Points, in no order, along strands that fork, close into loops and pass close to each other.
Points whose rows are less than 65.6 apart are linked; no others are. Some points are linked to none.
Z257: [6 -10 -14 -1 18 -15 -32 7 2 -13 2 24 -35 4 -9 20 9 9 25 -14 -11 -10 44 -19 -11]
Z334: [33 -13 -8 -21 -20 34 37 15 6 -51 -9 -17 47 -15 17 -25 -35 -27 -26 20 -14 6 -11 -31 35]
Z748: [1 -27 -1 7 11 15 -21 -4 -2 -15 7 0 -18 14 1 -8 17 -22 48 -28 18 -6 -1 -12 2]
Z766: [-15 -30 11 17 3 -16 -23 9 -27 18 14 -26 10 13 -9 13 -45 -15 70 -1 17 13 -30 -7 5]
Z972: [-11 11 12 3 4 -14 -13 0 -23 60 0 -3 -4 33 -1 23 28 -9 9 5 12 15 -19 -7 5]
Z820: [0 -14 17 6 10 7 -23 -2 -26 32 -2 -21 1 45 -12 14 0 -39 54 -1 3 2 -35 -13 4]
Z843: [-4 -13 14 -18 2 5 20 18 -46 -1 -12 -3 6 -38 12 21 -37 42 -16 -13 5 2 -7 18 6]
Z275: [25 -6 -14 -21 -16 18 28 -2 2 -12 -25 -11 61 -18 5 -16 -24 -13 -28 15 -25 11 -31 -10 7]
Z552: [13 23 12 -1 3 -15 -46 -10 27 6 13 28 -38 40 -13 -7 21 8 -16 5 -16 -18 20 -6 14]
Z532: [7 21 -21 -6 12 -12 -18 -12 36 -15 18 11 -44 -10 -17 -20 5 -18 0 -4 2 4 38 -16 9]
Z157: [-17 11 -8 2 1 -13 11 1 35 -11 1 23 -27 19 -6 -10 13 21 3 0 -3 -18 26 9 -13]
Z115: [30 17 -12 -6 -15 -1 2 -1 27 -13 34 12 -27 -11 11 -17 21 -14 -30 -2 3 6 30 -16 -9]
Z489: [0 -2 -6 7 -4 -14 -4 4 -22 11 12 2 -9 -16 16 28 -7 33 -12 -8 1 2 19 13 -31]
Z749: [-30 10 -1 1 0 -9 25 5 23 -6 -15 9 -9 2 -8 -11 3 30 -8 8 -5 -14 7 16 -5]
Z913: [-12 6 -4 8 3 -27 -4 -2 14 4 5 35 -23 13 -8 16 2 36 13 2 -9 -18 27 15 -16]
Z229: [18 1 2 -16 -20 26 41 16 22 -41 -7 -17 48 -11 10 -30 -12 -23 -37 29 -6 3 -9 -14 31]
Z903: [-4 -6 8 -9 -18 13 37 18 11 -29 -10 -4 19 -22 18 -11 -8 26 -47 6 -12 -7 -4 1 6]
Z877: [-30 -12 19 -1 12 25 13 5 -33 4 -16 -21 1 -2 6 -1 -25 12 17 -14 25 -1 -40 22 21]
Z148: [-13 -6 27 32 8 -16 -22 2 -6 20 12 -10 -25 21 8 -3 16 -12 42 -4 -2 -15 -14 -6 -7]
Z235: [21 -14 1 -15 -26 3 29 15 -11 -14 -29 -7 70 -14 14 6 -31 11 -31 25 -31 8 -13 -14 19]
Z516: [34 30 -21 -12 -13 12 14 -6 27 1 21 -9 9 -2 -1 -13 17 -48 -37 25 1 22 5 -22 3]
Z246: [4 13 -11 -14 -3 17 3 -17 11 -2 4 3 5 -6 -9 -16 28 -16 -7 -5 18 6 -14 4 -3]
Z697: [28 19 -9 -8 -12 -5 -16 -12 7 7 16 19 -20 -6 1 -3 25 -6 -25 -4 -12 5 21 -11 -13]
Z371: [-21 -18 0 -10 15 2 5 15 -38 -6 -21 -5 -5 -25 4 21 -25 35 8 -16 6 1 5 12 0]
Z179: [13 4 -11 6 -10 -15 14 -4 18 -19 10 28 2 -21 4 5 3 27 -16 3 -10 -10 28 19 -22]
Z823: [-22 24 -1 6 6 -7 1 -1 36 3 4 14 -24 33 -14 -8 31 -2 -2 15 4 -19 14 0 -3]
Z521: [-8 -20 -10 -6 19 4 -6 2 -19 -16 -20 3 -16 -20 1 5 -9 13 27 -28 1 -4 24 6 -11]
Z224: [-2 -28 42 31 -10 -37 -51 18 1 21 41 -16 2 40 -4 15 -15 -7 51 12 -7 -13 -15 -23 9]
Z355: [12 15 1 5 -15 7 16 -15 10 8 -1 -18 41 -3 6 -12 8 -17 -26 24 -12 3 -15 18 -21]
Z588: [15 19 4 -8 7 14 -24 -22 12 4 14 4 -16 7 -8 -21 39 -32 -2 -8 17 -3 -4 -5 6]
Z81: [5 31 17 -13 11 8 -14 -21 12 32 4 -1 2 21 -9 -13 47 -33 -14 17 10 -9 -7 -4 -8]
Z187: [-1 -4 6 -2 21 35 8 -16 -24 5 -6 -4 -6 13 -6 -13 3 -27 38 -21 25 -7 -39 17 -1]
Z497: [25 9 -21 9 -21 5 14 -5 23 -13 4 -6 40 -3 8 -5 -1 -19 -31 29 -22 7 0 -7 -16]
Z164: [35 20 -32 -10 -18 6 24 4 37 -20 21 -19 26 -11 -1 -13 -12 -48 -26 36 6 27 9 -26 13]
Z161: [-7 -3 37 29 12 -21 -45 -1 10 18 11 -6 -21 44 -8 -7 15 -19 35 8 -21 -25 -6 -16 4]
Z792: [-45 -9 24 15 13 1 7 13 -25 6 -8 -29 5 11 5 -2 -16 12 30 1 28 -7 -26 19 12]
Z591: [-7 11 -4 1 18 -3 -35 -12 8 35 -16 3 -6 36 -22 11 31 -29 16 6 -11 7 -5 -11 19]
Z510: [11 3 -4 -2 -13 -20 28 8 -4 -15 -4 21 29 -31 4 19 -13 40 -27 14 -19 -7 24 16 -16]
Z539: [-23 -2 -8 -12 3 -3 6 6 -30 16 -22 -3 10 -9 -9 25 -13 30 1 -3 15 17 -10 13 6]
Z142: [-19 -11 3 0 16 9 11 -3 8 -23 -20 3 -9 -37 6 -22 -16 23 -14 -22 -5 -15 3 15 -2]
Z540: [-24 -15 9 22 13 -10 -5 -5 12 -14 -3 6 -10 1 3 -15 8 13 31 -15 6 -16 13 22 -3]
Z813: [6 -15 18 4 4 4 -39 -2 -5 1 11 -1 -11 39 -9 -2 35 -29 41 -11 10 -8 -7 -23 12]
Z698: [15 14 -17 -12 -18 5 14 0 -10 20 -2 12 5 10 0 22 30 -7 -32 -2 2 25 1 -12 -8]
Z558: [12 5 -23 -12 -22 0 33 10 -12 7 -12 15 28 -9 2 27 11 9 -36 6 -6 24 2 -9 -8]
Z446: [-16 16 -13 -11 -8 0 27 4 22 1 -16 -3 9 3 -6 -10 13 8 -31 17 -9 3 2 3 -9]
Z785: [16 22 -26 -6 8 21 5 -16 23 -16 19 -8 -28 -23 -11 -16 1 -44 -15 1 13 18 7 -8 8]
Z573: [24 -16 -7 -20 -11 28 25 -4 1 -38 -14 -5 34 -39 9 -24 -36 -4 -34 -7 -16 0 -14 -2 5]
Z128: [-27 -29 5 20 26 -32 -21 17 -23 5 14 -4 -10 -31 13 16 -55 27 48 -12 18 -4 5 8 -7]
Z79: [-16 10 -5 -9 3 12 7 -15 -1 14 -13 0 17 0 -12 -1 25 -3 0 0 21 7 -23 15 3]
Z977: [-14 8 13 -13 2 18 24 -4 -31 28 -14 -22 23 -1 5 4 -17 4 -10 0 19 14 -41 30 8]
Z725: [29 27 -18 -3 -20 -3 3 -10 44 -6 22 -2 12 7 1 -18 12 -30 -38 30 -17 3 12 -15 -13]
Z300: [-3 -22 0 15 5 -20 -33 9 8 -8 7 23 -23 26 -11 19 13 12 42 -10 -11 -14 29 -17 2]
Z857: [-12 -15 18 -2 -1 19 22 13 1 -29 -16 -2 4 -36 19 -4 -19 36 -38 -12 -11 -16 -1 17 14]
Z175: [6 -4 -3 -7 -6 24 24 -2 -23 -6 -10 -6 1 -21 11 1 -5 9 -17 -13 5 9 -16 18 -7]
Z75: [-5 -3 22 -14 -12 24 23 5 -32 8 -7 -23 29 -16 14 6 -43 22 -32 0 9 6 -40 28 17]
Z794: [-2 12 0 5 -2 -11 -26 -14 -2 10 -3 -2 -12 24 -7 -1 19 -3 5 -6 -6 3 25 14 -8]
Z431: [-37 5 8 13 8 -10 2 -7 9 7 -8 -2 0 7 -10 -8 15 12 16 5 11 -13 -11 17 -2]
Z307: [0 -30 25 27 -4 -22 -46 2 -12 19 25 -18 2 24 -10 14 -17 -19 62 -2 -5 -1 -26 -20 4]
Z153: [19 -5 -7 -24 -3 47 36 -6 -15 -18 -18 -7 16 -18 5 -11 -25 -3 -28 -13 -1 4 -31 16 3]
Z776: [25 22 -5 -8 -5 -19 -25 -9 22 1 17 33 -36 11 -10 -1 15 7 -23 1 -21 -9 41 -6 -6]
Z736: [0 11 -30 -7 12 9 4 -11 23 -17 -2 0 -25 -30 -11 -18 -2 -17 -12 -5 -3 6 16 -6 -7]
Z11: [-8 -36 -6 5 21 -7 -21 7 -32 -10 -13 -1 -3 -7 -6 17 -24 9 53 -26 2 -2 10 -1 -11]
Z973: [5 4 29 17 11 -16 -58 -4 4 13 11 10 -31 46 -5 -2 18 -2 11 2 -22 -19 4 -14 19]
Z925: [-5 -16 -6 0 18 31 8 -4 -9 -17 -8 0 -21 -3 6 -12 10 -13 30 -27 20 -4 -15 2 4]
Z705: [-3 28 0 -14 -6 -1 14 -6 24 28 -3 -6 11 19 -3 -10 35 -19 -30 21 -2 4 2 -2 -15]
Z119: [-13 15 -1 11 -11 -15 9 5 -18 38 -1 16 -2 25 -3 33 30 8 -14 2 13 19 -3 -5 -1]
Z51: [13 -2 0 -8 -23 -14 31 11 0 -12 -18 7 54 -22 5 7 -21 31 -32 24 -30 2 8 7 2]
Z580: [4 7 -2 5 13 -9 -31 -9 26 -13 11 5 -43 12 -13 -28 15 -31 26 -14 0 -6 34 -17 12]
Z810: [-6 -11 -21 -7 15 -2 -1 8 2 -24 -11 13 -29 -12 -5 2 8 8 19 -18 5 0 40 -10 -4]
Z466: [-3 16 14 8 2 -24 -39 -7 -9 52 2 8 -8 39 -11 24 25 2 7 8 -5 9 -6 -5 15]
Z988: [13 8 21 -2 13 18 -32 -19 -13 13 7 -1 -16 29 -5 -12 33 -41 27 -11 13 -11 -15 -6 6]
Z665: [36 19 -30 -20 -5 30 24 -11 11 -11 14 -10 -9 -18 -3 -16 -3 -47 -22 4 7 24 -3 -8 3]
Z468: [-19 -2 13 25 -4 -29 -14 8 -9 25 13 3 -28 25 8 13 10 19 23 -2 2 -7 5 -2 -11]
Z655: [-18 -19 -4 10 12 -9 -24 -2 -34 16 -5 -13 -2 3 -9 21 -32 5 50 -11 15 11 -16 5 -1]
Z49: [-14 5 -9 -5 -12 -7 29 13 -21 22 -12 7 24 -10 0 34 -2 30 -27 10 6 23 -10 8 3]
Z206: [20 13 -25 -15 -15 13 36 5 18 -28 -3 9 14 -34 -5 -7 3 -7 -28 12 0 17 8 -11 12]
Z959: [-1 0 -2 10 -9 5 9 -3 -9 3 7 -5 -3 -7 16 4 9 14 -15 -5 9 2 -4 19 -22]
Z268: [4 0 6 -12 -21 23 46 19 9 -28 -11 -15 40 -5 16 -13 -3 -1 -49 18 -6 1 -14 -9 15]
Z671: [-20 -25 13 33 14 -28 -30 -7 13 -2 7 2 -12 14 4 -3 -14 13 47 -18 1 -19 15 14 -14]
Z689: [-17 1 4 21 5 -33 -7 10 -20 19 14 3 -23 -6 15 22 -19 36 15 -2 3 -2 23 15 -23]
Z841: [-24 -35 9 32 15 -34 -34 8 0 8 18 -3 -9 -4 8 10 -36 20 55 -15 13 -10 1 1 -14]
Z24: [-1 -7 -18 -12 13 4 13 -1 17 -31 -12 11 -8 -49 2 -17 -14 17 -21 -13 -8 -9 15 0 -12]
Z626: [11 -14 15 -17 -10 15 22 13 -36 -9 -11 -9 29 -40 18 18 -45 34 -37 -3 -13 -1 -13 15 7]

A tip is a point with one link. Name the tips that can be reached along the links from each point below, in the order of the rows.
Z705 => Z913, Z823, Z187, Z128
Z573 => Z115, Z179
Z626 => Z224, Z792, Z591, Z300
Z229 => Z334, Z355, Z164, Z580

Name the points in between on the shortest way along the links from the first point to the second, in order.
Z925 / Z431 => Z748, Z813, Z988, Z588, Z246, Z79
Z736 / Z334 => Z24, Z142, Z857, Z903, Z268, Z229
Z115 / Z689 => Z697, Z776, Z552, Z973, Z161, Z148, Z468
Z792 / Z49 => Z877, Z977, Z75, Z626, Z843, Z371, Z539
Z300 / Z972 => Z257, Z810, Z521, Z371, Z539, Z49, Z558, Z698, Z119
